Points on a hilly landscape, in no order, each with its height.
From any point a ball rolls to the lowest of the 2 points nearest to it. It stops when none of these is lower. Distance is the straight distance between rows; heights are no part of it.
bopal: [  2  -5  20 -35  -7  -1  -3   3 -33 -24   2  -6  12 -10 -15   5  -1  -2
 -13   3  -7 -18   3  13  -3   0 -16   2   6  10 -19]  height 740
lenop: [ 20 -11  13  30  30  -5  33  36  -8 -16  21   3  -8 -10  -6  12   3 -16
 -16   2   9 -12 -26  13  12  31   1   6  23   7  11]  height 367
volu: [ -1 -30 -40  -1 -20  13 -17   4   5 -13 -14 -16  16 -11   4  29  20  -7
 -11  -8  15   7   2  -1  22   5  12 -14  12 -18   6]  height 303
Pelu: [ -8 -12 -16  16  -7 -12   4 -38 -14  -3  -9 -11 -14 -14  10 -13  25   9
 -19  -3  26  -8  12   3  25  31   6  31  -2   6  -5]  height 377
muzo: [-17   4  -7   7  21 -49   6  10  12  13  -2   0 -16  15   9 -30 -46  11
   0  -6  -7  10  13  -8   4  32  31  -6  -4  19   3]  height 282
kiru: [-20   0   5 -18   6   7 -24 -29  17  -4 -11   2   0   4  -3 -11 -44  16
  26   4  -6   2  13 -25  20  19   8 -14  10  11   2]  height 474
gakip: [ 11   2  12 -16  -4 -12  16 -43 -22   0 -16   7  -6 -11  -6   3  21  23
   3 -13  -8   6   0  -1 -14   2 -49  30 -12  14 -17]  height 738
fizu: [  3  -1  15 -12 -11  20  -5  -7   6 -16 -41   4  18   2 -22  23  16   0
   2   3  -3 -11 -30  -7 -11  30 -36   3   2 -16  21]  height 403
rop: [ -6 -26  14 -21  -7 -15  14  24   0 -20  -3   9  29 -22  11  24  15 -18
 -12  -8   6  -7 -17 -20  -5 -54 -14   3  21   2  -2]  height 639
vun: [-19 -12   1   1  -9   1   6  29 -14   7 -10   5  11 -22 -11  19   6  -1
 -16  -8  12 -14   1  36  28  -6   0  37 -29 -16   9]  height 571
zumut: [  0 -27 -36 -27 -28  22  -3  -8   4  -7 -31 -17  17  -6  15  28  33   8
  -7   1  21 -11  16  -2   1   5 -16  -6 -16   1   3]  height 331
Nokop: [-15   0  30  24   3  -9 -21   3  -3 -20  -1  17   0   1 -21 -20 -24   4
  18   0   1   7  14  13   0   8   7   2  -5  40  16]  height 299
kova: [ -9  23  35   3  14  -6  -5 -25   6   3   8   2 -46   0  -1  -8  -2 -13
  19   0 -11 -12  -4  -3  14   0 -23  29  21 -10 -23]  height 760
buniv: [ 25  16 -15   5 -19 -10 -13  -4  17  23  -2  14 -31  12   1 -23 -44  21
  30 -10   3   1   2 -28  19   8 -20 -13  15  25   2]  height 460
Nisi: [ 31   5  -6  14   4  -9  34  40   4   8  18 -13  12   8   4 -39   4   1
 -26  18  10  12  16   2 -41   3   2 -28 -26   6   9]  height 241
lilud: [ 29  15  -4 -18   8   8  20 -34 -10 -18   3 -10  10   6 -25 -23   0   0
  17  -3  -6  23  14  11  -9  11 -25  25 -10  39  -5]  height 716
tizit: [  4   4 -18  -8  11 -17  31   6  -2   3   6   6 -21  24  -3  -6  -5 -19
  -5 -26  -9  -6 -28 -13   0   6   2  30   5   2  -8]  height 471
bul: [-33 -12  -5   2  38 -12  12  10  16   1   0 -23  -5   3  21 -10 -28  14
   2  -3  -4   5  21 -13   0  25  46 -26 -13  30   1]  height 224
gifen: [-14   7 -18   9   7  18 -11  -8  23   8 -21  -5 -33   1   7   0 -23  12
   3  11   3 -23   2   7  44  18   4   3  14   5  -4]  height 87
gune: [ 14  30  -2  15  -2  -2  -8 -17  -4 -17  24 -11  25  15  -2 -10  24  20
 -14   8  -5   6 -15 -17 -18  -7  16 -15  -8  -5  13]  height 36
busi: [-16  -4   8   3 -19  -3 -25   3  -3   1  -9  13 -19  17 -27 -18 -12  18
  18 -13  -4  -6  23  18  18 -12  -2  -9  -9  44 -15]  height 233
sep: [-17  12 -13  17  -7   0  23  37   6   1  -7   4  37   4 -19  27   8 -15
 -16   6  -7  -1   9  12  21   2   8   3  -3 -30  11]  height 249
Lav: [-35 -18  -9  13  30   5  19  -1  16  16  -1  -6  -9  -7   5  -7 -21   0
  10 -11  -1  13   6   0  22  33  28  -6  -5   2  -3]  height 180
Nel: [-37  14  11  -7   6   3 -39 -31  13  -6 -13  16 -20  -1  19  -4  -8   5
  24   8   6  13   2 -24  25   8  28 -15   6   1  -4]  height 455
mon: [ 27  -1  -6  31  22 -27  26 -15  -4  15  15   6 -12 -14   8 -17  -3  17
 -17   9   3  11 -24   7 -13  25  20 -11 -12  -5  -2]  height 756
zivu: [ -1  24 -11  22   1  -3   8   5  -5  24 -16  -8   2  13  28   9  15 -12
  18   1 -11  12 -32   4 -11 -19  -2  18 -39  20  23]  height 588
dosam: [ 26  -9   9  28   7   6 -32  39 -12 -19  26  18  -9  -7  25 -24  -9   5
   1  15  17  25  13  -6 -31 -17   5 -39   4 -12  19]  height 353
gikif: [  7   5 -29  -1   3  -7 -12 -61  -1   7   5 -31  -8 -13  10  11 -10  -4
   2  18 -12  11 -20 -15   5   4   2  21   5 -23 -13]  height 301
Gerad: [ -5 -12 -21 -26   3  24 -24  -5  33 -11 -31 -10  -7  -5   9  31   3  14
   3  -6 -14  -3  49  14  28   2 -24  14   9  -8  12]  height 157
Soze: [-17 -16  -5   2  23   3  -5 -18  20  29  -2 -10 -27  10  -3  -7 -23  -6
   8   4 -10   1  17  10  27  20   1  18   8 -14   4]  height 142
gameg: [ -4   0  36 -20  14 -11 -20  -3 -21  -3  -5  17  -1   3   3  -5  13 -20
   9  -2 -20  10 -14 -18 -21 -25 -25   7  -3   7  -6]  height 712
nid: [-12 -10  -7   4 -34 -13  -3 -31  -8 -25 -10 -18   6 -11 -11  -1  13   4
 -13   8  11 -19  15  -3  24  13  17   2  -9   3 -18]  height 417
bado: [  2   4  32  28   9 -23   2   1   7  -3  34 -11  17  -1  -6   2  16   9
  -4  -7 -10   3  10   0 -17 -15 -10  -4  10 -14 -12]  height 566
memon: [ -3  13   5  15  -7  -2 -17 -14  18 -12 -24   3   8   1   1   9   9  15
  -1  31   7 -36  -1  -9  -8  28   9  -5  18   0   9]  height 329
gabi: [ 32 -10   0  33   8   0  31   8   0  -2   2  -9  -2   0 -11   0   4 -13
 -17   9  -2 -13 -38  21  -2  42  -5   6  -3  11  41]  height 399
pizo: [  1  -8  -9 -13 -13 -19   5   3 -19   3  -8   6  -9   2 -13  23   2  -6
 -27 -12 -17 -11 -15   2  15  -9 -41  54  -2 -35 -18]  height 524
bufo: [  7  -4 -10  10 -13  -5  14 -10  24   1  -1 -23 -10   8 -19  15  -9   2
  -3  15   5 -42 -10  -4  16  35 -14  12  28 -34  -1]  height 235
Fadup: [  3   0  10 -12  29  16 -13   4  27   8  -3   5 -43  10  19  -4 -34  11
  24  14   0 -15 -27 -21 -11   5  10 -34   8   5   4]  height 207
zas: [-16  20  -4  18 -14 -17  -5 -11  11 -12  15 -11  27   6 -12   7  -2  34
  -8  14 -23   1   5 -14  -1   6  17   3  -4  -4  15]  height 132
Lide: [ -2  32  17  17 -15   1   8  56 -12  11  30   9 -13   2  -5 -21 -23   8
  -4   3  10  -6  16   9   1 -21  -3 -15   4 -16 -21]  height 347
Mugi: [ 18 -10  -5  -2  40  14  23  15 -32  26  11   0   2 -28  13 -20 -15   0
  -8 -13   2  26 -16  16 -23   7  15   0 -22  -6  -3]  height 773
Ras: [ -2   5 -11 -28 -40  -3  -4   4 -10  23 -30  -3  14  -1  18  -6  17   0
  -3  -2   6 -12  27  -2   2 -10 -17  16   9  -9 -25]  height 432
binoz: [ 16  -6   2 -10   1   6  17  -8 -22  15   8  -6  -5  13   4 -13  16  -7
  17 -26   0  14  -8   3 -29 -18  -6  17 -17  22  -8]  height 714
Budi: [ -6 -15  15  -4   8  24  -8   7  27  27 -15  12 -36  11  -3  19 -22   8
  10  -2  -6  -7 -19  -1 -13 -21  12 -46  -6 -11   1]  height 169
Tuso: [ -9   0   9  31  21 -27   0 -14  11  16  18 -26 -17 -12  16   7   5  33
   2  -5   0   9  12 -18   5   5  17 -29   6   9 -24]  height 304
mis: [ 13  22 -11  20  -9 -15  23  24  15   8  12 -20   2  19 -19 -31 -21   9
 -30  23  -9  -5  -1  -6 -28  12  22 -13 -25  10  13]  height 311
pizes: [-16   6 -11  -1   4  -8  -7  18  16  -9  -3 -16  27   2 -21  23 -17   6
  -5  -1 -17   3  26   9   8   5  -1   6   4 -12   3]  height 203
Sezof: [ -1  10   4  13  19 -15  -7   7  24  19  11  -7 -22  11  36 -12 -19   8
  13   9 -12   3  -6 -21 -24   2  16 -48   3  15  12]  height 247
gup: [ 28 -18  15   0  -8   3 -15 -43 -16   4   2  10 -13  10 -12 -23  25   3
 -10  -4  17   3 -27 -10 -33   4  20   2  -9 -14  13]  height 736
nipe: [  2  21 -14   7 -20  20   4  -8   7  17   6 -16  -8   8  -5  -3  15  -4
   8   2 -11 -14   3  15  26  -7 -17  13  -7  -5   3]  height 147
naliv: [-24 -15  -1 -19   3  -8   9  40   3  13  -1  -4  -5 -19  -8   1  -2 -20
   5 -20  14 -14   3  23   1 -22   3  47  -7 -21 -11]  height 589
dero: [-40  22  22  12  16  11  13  -6  13 -15   1   5 -10 -21  16   8  10 -10
  12 -11  13  14 -13 -18  22 -14  15 -13  -5   8 -13]  height 392
mitag: [ 25 -15   2  23   3  -5   7 -11  37  -2  31 -26   0   7 -39   2 -17  -3
   3 -12 -10  12  32  -3  17 -30 -19 -12   3  -3 -12]  height 518
vuli: [-20   2 -13 -25   8 -25 -10  23  -7  -8  -1 -21  11 -36  20  -4 -14 -39
   7   1  13  -1   1  27  -2 -41   4  44  -3 -25 -18]  height 605
Rabe: [ -8  11  20   8 -11  29  19  16  14   1  15  -4 -20   7   5   9  -4   4
  12  -1   3 -20 -14   2  -1 -37  -6 -32   4  -6 -22]  height 246
fofuv: [-13   3 -19   0  38  28 -22   2 -12  -9  17  12  14  -4  15  17  11   5
 -12   2   0  18   2  20 -10  -3  40 -12 -18   9  33]  height 791
mipuf: [ 29 -24  -5  25 -16  14   2  24  21  12  30 -28  -9  11 -20   6  -3   0
   6  -9  -1 -13  25  10  -1  -9 -26 -17  11   6   8]  height 496
Sok: [ 41   9   2  12   9  -1  11  28  -4  15  31  -9  25  18  14 -20  16   3
 -18  11  -1  -7   8   4 -28  24   4 -16   4  -3  28]  height 179
Pom: [  4  -6 -15 -10   3 -13  -3 -46 -31   0   4  -8 -14 -13   7  -5  10   0
  -5  -4  15  -2 -14  -1   0  16   4  22 -15 -19 -11]  height 342
firud: [-15  -7  13   0 -20   2  -6  11 -16  14 -21  11  21  15 -13  30  15  -9
 -17   0  -3  -8  -4   9   1  -6 -15  46 -16 -34   6]  height 552
Pur: [ 23  -1  11   0  14 -11   6 -17  12  -8  16  -5 -40   6   1  -5  -3 -20
  15  -1  -6 -16  -3  -3  13 -25  -9  19   7  17 -24]  height 766
Rezi: [ 10 -17 -23  12 -14  12 -12  -9  27  -6 -13 -18   9  -3  -6  20 -24  18
  -8  16  -1 -29 -12   4   9  27   6 -15  23  -7  18]  height 289
Siv: [-38  20   4  -3  10  -5   2  11   5 -21 -14  14  -4  -9  38   7  10 -19
  35  16  15   4   4 -15   5  -9  21 -25  -6  33  -8]  height 414
Gevuf: [ -3 -11  21   3   0  27 -10  -2   6  -8  -9   3  22  10 -21  -2  10  22
  -3   3  -5 -11  15  15   9  27  -1   2  -2  22  39]  height 248
lal: [ -9 -20 -11   1  15 -16  10 -15 -17 -33  12  10 -12  14  -9  -9  -2 -11
 -15 -14  10  27 -20  -3 -25  -1  43   0 -37  -2  16]  height 804
mapep: [  6 -29  16 -31  14  11   1 -22  11 -10 -14   0 -19  -9  -5   9 -13   8
   2 -24  11  -2  -1 -28  15  17  -4 -12  14  -5 -30]  height 187
buf: [-22  15  17 -32  -5   4   9  35 -17  -7  -7  -4  30 -40  -8 -11 -22 -27
  -4  -9   6   3  13  15  23 -18 -20  10   0  -1 -22]  height 637
kor: [-33   2 -15 -38 -43   7  -9   2 -11  13 -34   9  20  22  14  22   5   2
 -13   4  -5   4  16   2  -5 -17 -34  24 -12  -5  -3]  height 396
vuke: [ 10 -16   8  18  -1 -12  32   6  -2 -10 -31   4 -20  -1 -21  12   2  -5
 -28   0  12 -30 -31  21   0  23  -6   0 -20  10  18]  height 430
fabe: [-25  10  15 -38  11   5  25  19 -16   1   5   6  25   5  -3 -18   7   4
  -5 -28   7   7   6 -21 -15 -12   4  25 -10  -1 -11]  height 668
lomoz: [  6  29   3  19  -4   9  10   0   2   3  -2 -18  15  -1 -22 -19 -11 -17
 -30  36   2  16 -12   5 -30   3  26 -21 -36  -2  12]  height 366
sas: [ -7   9  -3  29 -28  31  -5  26  26  31  10  -1  -8   1  10  -5  14  -4
   8  -2  -3  -4   5  17  21 -35   2  -2   3   5  14]  height 86
Lod: [ -9  11 -19  -8  21 -16   4  14  -3  -2  -4  -8  31   1  21  20  -1  26
  -1  26   2 -25  28  14 -20  36  30 -19  15   7  12]  height 618
pebi: [ 22  -7  20  21  12 -22   1 -21  22  -3  43 -14  18   9 -22   2 -30   7
  19  -2 -16  12  21  -5  -8   3 -25  -2  12  -2 -13]  height 541
vom: [  2 -12  -9 -15  23  49 -13   1 -37   6   6   7  25  -5   9  10  -5   4
 -16   5  13   2  -2  34   0  10  24   0 -14  -7  33]  height 786
Baf: [-42  31  23  -3   1  -1 -13 -17   6 -14 -12  21   2   8  31 -16   8  -2
  22  13   6  16   7 -38   1  -6  13 -46   5  22 -12]  height 435
muzes: [ 53 -14   3  10  -4  19 -18   0  -1  -4  14   7   0   0 -20  27  -2  15
   8 -12  -8  -9  -5  27 -15   1 -20 -13  14   5   9]  height 250
rined: [  5  14  12  14   4   7   4  16  -6  10   6  11  11   5 -12  -9  -5  17
   1  -6  -8  -7  11  16   6  21 -12   9   4  37   9]  height 291
Bes: [-17  10  15 -19  -1  -2  13  37  -5   2   5   3  25 -10 -12 -34 -10  -8
   4 -31  -3  16  24   9  11   8 -11  20   0 -11 -12]  height 652
vedi: [ 11 -21   4  22 -15  -3  12  -4  -2 -17   8 -28   9 -16 -13  20  15 -10
 -17  -4  14  -9  26  12  16 -34   5   6   5   6 -19]  height 418
Zalig: [ 13 -10   0 -13  14  -4 -18 -14  26  -6 -24  -7   2  -7   0   1  -6  14
   7 -18 -10  26  63  -7  30  12 -15  15  23  -4   3]  height 130
bigo: [ 25 -20  -4  -6  13   4   1  -9 -23  13  14  20 -16  15   5  -9  21   9
 -11 -13  -3   2 -16   4 -42 -15  23   7 -19  -7  15]  height 726
kago: [ -9  27 -11 -41 -21   3  -7   8 -21  12 -10  -5   0 -11  22 -11  -3 -13
  -2  25   3 -19   4  -3   9 -17 -18  -5  30 -13 -49]  height 440
Ros: [ -9  11  -1  -3  -8   7 -12 -13 -19  -6  10  10  -9  -8 -10 -11 -16  36
   2 -10   3   3  11  16  16   9  28 -21 -16  44  -8]  height 156
lifab: [ -4   0  17  26  24  10 -11   3  10   2  28  -3 -20 -13  34  -9  -7  19
   9   9   2  10   5   1   4  -1  13 -41   7   3   3]  height 276
resi: [ -7  31   9 -12 -32  -2  -6  25   0  27  12  -6 -17  -4   3 -21  -8 -11
  -1   7  -5 -13   8   3  19 -23 -11   1  14 -27 -37]  height 398
fope: [ 15   8  12 -20  18  19  17 -29 -16 -13   0   0   5 -18   4  -3  15   5
  22 -15   3   5  -2  13 -10  25 -38  41 -16  23 -12]  height 728
ded: [ -6  22 -32  -7  -1 -12  10 -12 -16  24 -19  -1  22  -3  15   8  10   8
 -11  31   2  13   8  -9 -25  20  15 -15 -19  -2   2]  height 643
folod: [-10  17  -6 -28   5  -3  15   1 -32   7 -11 -12  14 -10  27   4   9 -11
 -10  17  20   7 -11  -3 -32   0  26  -1 -22 -23 -14]  height 657
Doted: [ 10  -1  -8  32  -8  -4  10  -9  12 -17  21 -23 -19  -9  -1  12  23   6
  11 -12   6   1   4   0  21 -31  -4  -4   0  33  -5]  height 391
ralat: [ -8  12  21  24 -24   3  16  53  12   9   4   4 -14   7 -14  -5 -15 -14
  -5   5  16 -20   0   8  18 -20 -12 -38   3 -13  -4]  height 297
daru: [ -8  19   5  -4   1  15   1   3  27 -10 -21  -1 -11  -2 -18   3 -27  -5
   5  16   0 -35 -15   9  32  40 -23  14  24 -17  -6]  height 162
kip: [ 11  11  12   1 -27  -5  -2   3   5 -12 -34  13  12  10 -22   2   6  12
 -19  11   8 -19 -12  -9  -3  17  -1  -8 -10 -24  25]  height 370
Sege: [-14   0   3  21 -28   7 -17  16  29   5  -8  -1  -9  27   1  -7  11 -13
  18  -8 -11   7  -1 -12  22 -32  -9  -3  17   9  11]  height 135
Pena: [-14  11   5  -2  -1  11  -6  29   9 -18 -18  20  12  18  19 -14  22 -26
   7   9  22   5  -1 -13 -18  -9   8 -12 -11  -1  23]  height 375
digil: [  0  -1  23  18  13  17  21 -15  13   3  15  -4 -18 -28  19  -1  12 -18
  21 -11  23   1 -22  -5  23 -18 -12   5   9  -7 -15]  height 413
lis: [ -1  13 -18  -4 -21  -6 -22 -32 -14  14 -19  -8 -17   4  -6   6   0  10
  15   7 -12  12 -29   6 -13 -10   6  -8 -19  11 -16]  height 560
Gof: [-13 -29   8 -14 -15 -11   6  33   0 -18 -11   7  15   9   8   3 -12 -39
 -11   4 -11   3  -6 -24 -16 -36 -15 -23  29   6  -6]  height 653
Mave: [-13   9  29 -46  13  -4  -2 -13 -23 -29  -6  17   8   1   0  -3  -7 -11
  15   3 -14  -7   0  -6 -22   1 -17   2  13  25 -19]  height 725
duz: [-11  -2   1   3   7  18   8  26  21  18  13   4 -21   6  -1  17  -8  21
   0 -21 -12  13 -17   1   3 -26   9 -23 -15 -16   5]  height 202
Zufa: [ 11 -13  18   7  11  -9   4 -33   5  12   0   5 -13  -8   1 -18   6  24
 -17   7  14 -12 -11 -10 -14  23  34  -3 -10 -23   9]  height 746
ragap: [  4   1  10 -18 -29   9 -26 -36 -15   5 -17  -5 -19   0 -10 -10 -22  -9
  13  14  -3  -5 -24   6  -7 -11 -23  -6   3   1 -20]  height 538
Kepas: [ 10 -14 -11 -13  39  38  12 -13 -37   8  11   8  15 -14   0 -11   9   8
   6 -20  15  12 -10  12 -22  21  10   8 -11   6  21]  height 780
gage: [ 19 -23   4  13 -27  10   7  -7  -9  25  -6 -11  14   6 -37 -15   3 -12
  -2  -1   1  -3  18  34 -24   3   3   5 -23   2  17]  height 442
Nafe: [  4 -28 -17   5 -23   2 -18 -13  13   2 -29  -1 -11 -28  -4  25   8   5
  -8 -10  14   0   0 -16  38   4 -14  -7   7 -26 -20]  height 274
gogu: [ 22 -20 -18  22 -24   3  -1  25  -4  21 -10 -16 -10   4 -24   7  -3   9
  -2  -6 -10 -21   8  37 -23  -4 -11  -6  -8  10  12]  height 473
pasib: [-20   7 -16  -1 -19 -11   2 -26   3   8 -10 -27   1  11   9  22  27 -14
   1   8 -12  -2   4  -5   2 -20  -1  18 -10  -6 -14]  height 213
zubu: [  9  -5  13 -22  25  -3 -26  -8  11  -4 -13  16  -7   1  12  -9  -3   8
  15 -18  -1  15  28 -22  13  41 -22  26  36 -12  -5]  height 90
Per: [ -3 -22  -9 -14   2  23 -14  -5  13  13  -9   4   9  12  -6  19   8  16
  -7  14 -23 -23  25  24  21  15 -11  22  16  -2  24]  height 197
vebe: [ 29  -3   0  10  11  -3  23   9 -23  12  -2   7  -5 -32 -13 -25   4   1
 -26  -4  20  24 -15  19  -9  31  17  -8 -27  -5   5]  height 765
sider: [-15  24  -3   1   6 -15  -6  -2   3  -8   3  26  13   1   7  33  22  11
  -2   3   0  -6 -12 -11   4 -20   7  -5   6 -30  -2]  height 613
Dat: [-14  23   2 -35   5   1 -14  16 -17 -13  -1  -1  27 -35  22   7 -10 -31
  16   8   8   1  20  13  15 -32 -11  26   0   1 -41]  height 622
kel: [-11   2   0  20  17 -23  20 -32  12  -9   3 -11 -15 -17  24  10  30   4
   3 -17  -1  10 -13 -17  25 -34  -1   3 -11  34 -23]  height 368
Tun: [  2   0 -12   7  -3 -31  -8  28   0 -11  -1   0  21   8   0  -5   6  12
  -6   9   3 -11  38 -14 -17  22  25 -20  14   2   2]  height 603
Sidel: [ 11   1  -1   9   7   5 -10  49  -7  -9  11  24  13   6  20 -24  13 -13
   3   2  11  28  14  -3 -23   4  14 -13   8 -13  18]  height 381
nuva: [ 13   3 -23 -16   4  -5  12   1   2   1 -13  -8  34   2  -1  19  10  11
 -23  39 -12  -8   6  -1 -26  46  25 -10  -2  -5  33]  height 630
tal: [-12   3   7   4   2 -30  18  24   6 -16  23 -12  33  -2  11  -3  14   4
   4  -2   3   8  34 -21 -15  -4   6 -11  18 -18 -11]  height 585
vazel: [ -2  19 -18  24   3  26  -4  25   2   6   3  22  21  11  -4  20  21   4
 -22  17  -4  -5   1  21   6 -13  15  10  -2 -23  38]  height 287
kis: [ -2   7  36 -31   8  -2   3 -40  -7   1  -3  22 -25   2   1  -1  18   9
  15 -25  -9  -9   1  -3  -1  -2 -37  46  10  -2 -26]  height 750
farem: [  3  -7 -43 -10  -3  -3  -7 -41   1   1   1 -22   7  24   9  23  13 -21
 -18  10 -16  20 -12 -15   8   1  -6  29  -8 -29  -8]  height 263
noz: [-22   4  12  -2   2   3  14  -1  16 -17  -3  10  37  -2  10  36  32 -15
  -2  -7   7  -8 -12 -29  13 -34 -15  -1   4 -15  -1]  height 626
Fim: [  4 -15  -2   4 -24 -31 -12   4 -12  -3   4  -2   1  10  -7 -17 -15 -39
 -21   5 -37  13  -8 -22 -16 -32 -13  -9  43   5 -18]  height 671
bok: [ -6 -20  13 -30  12 -10  38  -1  -1 -13   5   0   8   9 -11 -25  -9  -4
  -2 -33  -1   8  31 -25   0  -8 -12  28  -8  31  -5]  height 685
ruvud: [-32  13 -22  12  -2 -28 -16  19  24  -5  -8  26 -25  24  13  -8  -7 -20
   9  -2 -11  -7 -11  -3  27   8  22  18  19  10   8]  height 295
vis: [ 18   2  -3   6  32   9   6  44   0   5   3  15  -2 -10  13  16   7  -7
  -7   5  -4  -2 -25  22  -2  19   8   5   9  -3  30]  height 339
toz: [ 21 -37 -18 -26  -5   9  -8 -25  -9 -16 -16 -15 -16 -19  11  16  10 -10
   1 -15  15  -7   0 -21  10  -2 -11  -9  14   0 -18]  height 234
fivo: [  7  -3 -19   4  27  16   1  38  -2  10  -1  41   3   0   1   9  13  18
 -30  -4 -13  -3  -1   9  -7  -8  12  13 -20  -6  44]  height 313
kino: [ -1  -4 -11   9 -29   9  10 -23 -24  -3  16 -26  14 -17 -20   2   8   5
 -20   5  14   4  -3  16  26 -15   9  -5 -13   3 -13]  height 447
Feb: [-18   2 -29 -38 -23  12 -10  14  -5  -1 -46  13  19  -5   9  28  18  13
  10  -7   1  -2   1  -7  -6 -12 -31   4 -18  19   9]  height 364
rika: [ 13  -2  -1  -6  -9   3 -16  15  -6 -18  12   3 -10  -9 -15   1  -8 -18
  12 -13   1 -14   2   3   3  -9 -11  -1  10  12 -20]  height 753
nepab: [  5   5  -8  -8   8  24 -14  -5  -4  -6 -13  -3  34  -5 -10  30  -4   4
   9  14  -9   4 -20  16  -7  29 -26   7 -17 -16  14]  height 428
tup: [ -9  -7 -18 -14  30   3   8  -1 -24 -16  10  14  -7  -7  17  -2   8   6
 -18   5  11  18 -11  -5  -2   8  49 -13 -18  -8  20]  height 795
Rebis: [ 15 -18 -21   1   1 -11  14  18   4  -4  -9  -3 -17   4   3   8  11 -19
  -6 -23  -2  -4 -10  -1  13   0 -20  34  24 -18 -11]  height 497
Dofa: [ -6  10  -5   3  -4 -44   0  19  -3   9  21   4 -11  10  -3 -51 -41  -5
  -5   7   2  16   3 -17   1  13  23 -14   8 -16  -8]  height 362
Zasu: [-24   6 -19 -21 -24 -12  16  -1 -30  15 -15   7  31 -12  25  21  17   5
 -24  14  35  -2  -7  -7  -7   1  14  12 -38 -19 -19]  height 672
kopu: [-24  38  -3  13  10 -10  16   7  -1   3  -7  11  21   2  23  33  32 -12
   3  11   3   6 -18   7 -10 -32   5  19 -14   5   6]  height 601
sared: [ 19  20   6  12 -11  25  11  11  -5  -6  25  -2  21  -2   3  -3  37  17
 -10   5  15  -5  -2   3 -18   4   6 -10  10  -3  15]  height 115
zuno: [  5  -8 -10   6 -13 -11 -15  -7  -2  19 -40  -1 -13  -4   6  11  11  -6
   9 -11 -16  15 -26   6  -4  -7 -19  -1 -20  24  12]  height 575
gom: [ 18 -18  10 -21  11   4  20 -19   0  -4  13   5   3  18 -18 -24  -4 -13
  28 -28   1  15   5  -6 -11 -24 -25  11   3  33 -17]  height 702
Tid: [ 18 -18  18  -2 -23  16  -8 -51  10   6 -11  -6 -28  21 -19 -14 -19   7
  18  14  -4 -27 -19   1  -9   7   2   5  13   9  -3]  height 507
saf: [-20  33 -11   0  -1  -7  -2  16  21 -16 -13  31   3  19  -2   5  -1 -30
  18  21  -4   0 -16 -12  -3  12   9   6   6   5  19]  height 341
Telim: [ 56 -12  12   9   7  -8  13 -38   0 -10  22 -16  18  -5 -20   6   2  21
   6   1   6   7 -12   2 -47   8  -7 -22   1  17  14]  height 252
Libiz: [ 13 -28  10  11 -11  -3  17 -21   3  -3 -12   0 -34  19 -38  -9   2  10
  -7  -6  13 -36 -20  13 -11  21  -1   1   3   5   0]  height 467
vib: [ 27 -15  24  23  14  11 -24  27 -13  -2  49   6  10 -20   9   6 -24  -5
   6  10   2   8   5  13 -15  -3  -5 -36  15 -19  13]  height 317
fiv: [-19  15  -5  11  -9 -17 -17 -11  16  -9  -3  10 -19  19   9 -18  -3  -5
   4   8 -10   2  27 -10  38   0  20  22  13   6 -15]  height 243
mive: [-22  -4  -5  17  -9   4 -17   5   9 -14  11  21  -6  33 -13  -9   7 -10
   8 -19   0  20  17 -12  30  -7  12  -1  14   6  13]  height 185
tuses: [  3 -11  -4   1  13  14  28 -10   2   0  25  -5 -25   4   7 -17   3 -18
  10  -9  12   3 -26   3   7   8   7  11   6 -18 -11]  height 438
Kepu: [ -2   2  17   8 -12  19   1  -7 -13   7 -18  -4  17  10 -32  -4   4  -7
 -23  14   0  19  -1  19 -21   5   9 -17 -46 -19  27]  height 402
Tebag: [-23  10  14 -11 -14 -12 -23  -2 -15  -3   8  17   0   9  -2 -26 -27 -32
  -2  19 -45  29 -18  -9   2 -45  -7 -15  22   5  -3]  height 689
fen: [-18  23  13 -12  -9  -2 -19   2 -17 -13  -5  17  10  -9   9   0   1 -31
  16   5 -29  15 -10  11   2 -36 -14   2   2  14  -7]  height 701
kodi: [  3 -32  -4 -12  33   8 -21 -19  12   1   1   9 -14  -4   9  11  -9  14
  17 -16   1   3  -4 -18  -1  19 -14  12  30 -18  -9]  height 138
viz: [ 43 -30  10   4   1  15 -10 -28 -13 -15  34  -2  17   0 -19  -5  -3  -1
   5  -3   9   8  -4  11 -30  11  -1  -6  23   0  24]  height 200
nelat: [  0  12  -1   7   9 -25  10 -27   4  15  19 -25  -2 -19  14  17  21  22
  -3  -1 -13   4   3  -9  14 -15 -16  -8   5   7 -45]  height 336
bosod: [ 11   9   2 -11 -28   1 -29  -6   9   0  -1  10  -8  10  -2 -12 -54  24
  30   7   4   5  11 -38  -4   2  -1 -40   2  23  11]  height 489
vefi: [ 28 -21  15  26  15   6 -26  30   2  12  18   9   2 -17 -10  16   2  17
  -2  -7 -15   3   4  30 -15   5  10 -17  -2 -14  16]  height 284
lupam: [  8   4 -14  -4 -16 -13  -6  15 -10  21  14  13 -26  23   2 -35 -34   4
  15 -20   3  20   6 -18  18   7  10 -10  13  11 -13]  height 425

Where does a ball stop that starts at each point below?
Ras | zubu
Gof | gune
folod | gune
Zasu | gune
Libiz | gune
fabe | dero
vom | dero

Write out the way that a ball takes from each point below.
rika | bopal Mave gameg fen Tebag Fim Gof rop noz sider kopu zivu zuno lis ragap Tid Libiz vuke gabi lenop vis fivo vazel sep pizes zas gune
tup | fofuv vom Kepas Mugi vebe mon Zufa gup bigo binoz gom bok fabe Bes buf Dat vuli naliv vun firud pizo Rebis tizit tuses digil dero
kova | kis gakip fope lilud gom bok fabe Bes buf Dat vuli naliv vun firud pizo Rebis tizit tuses digil dero
